Points on a hilly landscape, in no order, each with its height.
From any point a ball takes the steepest step (drop divided by distance) to one of its 6 nearest points. It stops when none of these is lower. Distance is the straight distance between rows; heights are no part of it.
j_94: [ 99  99  99 103 106 100  94 104 104  88 113 102 101]  (h 4.61)
j_289: [ 99  93  89 106 110 108  92 139 113  90 112  96 102]  (h 4.49)
j_383: [ 84 135 104 108  91  87 112  58 111 109  92 106  91]  (h 4.05)
j_246: [107  78 110  76  93 105  87  76  59 114  93  96 105]  (h 1.10)
j_982: [117 118  96 111 114  85 107 141 148  72 123  91  98]  (h 6.27)
j_624: [ 87 134  94 128 107 107 107  85 134 101  94 105  94]  (h 6.62)
j_953: [118  48 106  89 116 121 101 148  58 111  94 101 107]  (h 3.22)
j_454: [ 79 114  93 107  95 107  96  63  97 120  86 102  99]  (h 5.87)
j_122: [100 130 108 104 106  80 114  94 132  78 117 106  92]  (h 5.25)
j_195: [ 96  76  94 100 104 119  89 102  72 111  92  98 109]  (h 4.30)
j_298: [110 120  81 126 118 105 103 142 147  80 111  92 102]  (h 6.47)
j_700: [104  82 116  82  96  87  97  88  75  93 102 103 100]  (h 2.93)
j_352: [103  78  90 104 111 114  89 141  97  99 103  98 106]  (h 5.23)
j_417: [ 94 101  86 114 113 119  90 128 115 105 100  99 107]  (h 6.72)
j_328: [ 87 136 109  92  68  75 111  45  91 114  90  95  94]  (h 4.04)
j_539: [ 97  96 104  71  75 105  89  49  67 133  71  89 101]  (h 3.20)
j_137: [107  78  81 107 108 119  93 170 117  95 112  94 112]  (h 3.70)
j_994: [ 82 123  95 101  75 100  99  52  86 127  80 102  92]  (h 4.78)
j_191: [102 117 112  66  57  71  98  46  71 124  80  86 105]  (h 5.12)
j_85: [105  91 112  90 107  96  96 111 104  78 113 106 103]  (h 3.84)
j_848: [113 121  64 120 111 111 105 160 145  83 117  82 101]  (h 6.58)
j_677: [ 96 118 104 106 103  91  98  83 110  92 113 108  98]  (h 4.22)
j_410: [122  57 117  81 103 109 100 111  52  98  93  94 100]  (h 0.85)
j_903: [ 92 111  90 116 114 104  95 104 125  95 102 101 100]  (h 6.13)
j_568: [115  62 101  94 107 103 100 157 102  82 118 104 105]  (h 0.95)
j_326: [129  47 119  78 111 104 111 145  61  88 103 110  94]  (h 2.85)
j_883: [ 94  90  94 108 109 115  90 115 101 104 103  98 105]  (h 6.04)
j_922: [ 99  91 104  77  82  98  91  59  67 121  84  97 104]  (h 2.47)
j_546: [103 109  79 121 117 107  96 138 133  92 106  92 102]  (h 6.12)
j_393: [ 98  98 105  84  90  91  99  69  81 102  95 101  98]  (h 3.49)
j_521: [ 87  98  96  87  85 106  88  53  71 130  81  94  99]  (h 3.31)
j_126: [ 90 114 103 102  99  93 102  78 103  99 105 105  99]  (h 4.13)
j_661: [ 86 150 108 123  90  87 125  65 131  94  97 107  84]  (h 0.40)
j_516: [ 92 123 114  92  82  71 113  62 103  96 107 105  95]  (h 1.14)
j_64: [107  69  98  94 107 107  91 113  82 100 102 102 109]  (h 1.11)
j_637: [118  56 114  88 110 101  97 134  87  85 106 107  96]  (h 3.16)
j_701: [ 98  96 106  92  99  95  99  87  90  97 101 108 100]  (h 1.46)
j_405: [ 94  85 101  93  97 110  84  75  68 118  87  98 105]  (h 2.64)
j_271: [105 128  96 118 110  92 106 118 144  75 112  97  91]  (h 5.86)
j_425: [ 90 153 115 116  90  70 134  59 126  94 103 111  98]  (h 2.67)
j_886: [113  70 107  92 106 101  99 132 100  80 115 104 101]  (h 2.62)
j_873: [ 96 136  91 126 112  99 115 101 139  89 103 103  91]  (h 6.53)
j_49: [106  49  97  95 110 127  98 163  84 107  99 101 108]  (h 4.77)
j_467: [ 94  88  96 106 108 106  94  88  90 105  99 106 106]  (h 4.21)
j_209: [104  65 106  84  99 116  93 100  61 110  91  92 103]  (h 2.38)
j_428: [ 87 141 113 107  90  78 123  54 114 101  99 108  92]  (h 3.11)
j_117: [ 87 111  93 114 106 106  95  89 108 105  97 103  98]  (h 0.68)
j_128: [110  71  96 100 110 106  90 134  92  90 104 101 107]  (h 3.75)
j_920: [102 113  92 115 115 104  96 122 134  90 111 100 100]  (h 6.68)
j_202: [109 105 111  63  59  80  95  44  62 133  73  83 103]  (h 4.29)
j_880: [ 76 143  97 124  86 102 114  55 111 119  79 113  89]  (h 5.03)
j_204: [111  88  93 101 112 104 100 150 124  81 118 100 101]  (h 2.94)

For each start below, name the point where the ball stops.
j_994 -> j_246
j_289 -> j_568
j_521 -> j_246
j_202 -> j_246
j_848 -> j_568
j_982 -> j_568

Call two points neighbours if one is among the 6 nearest of the other. Go from one point of each pair to the other, from neighbour to neighbour, staying as low as possible. Name the highest point that can't be avoided.
j_410, j_701 -> j_700
j_117, j_701 -> j_126
j_661, j_568 -> j_393
j_516, j_661 -> j_425
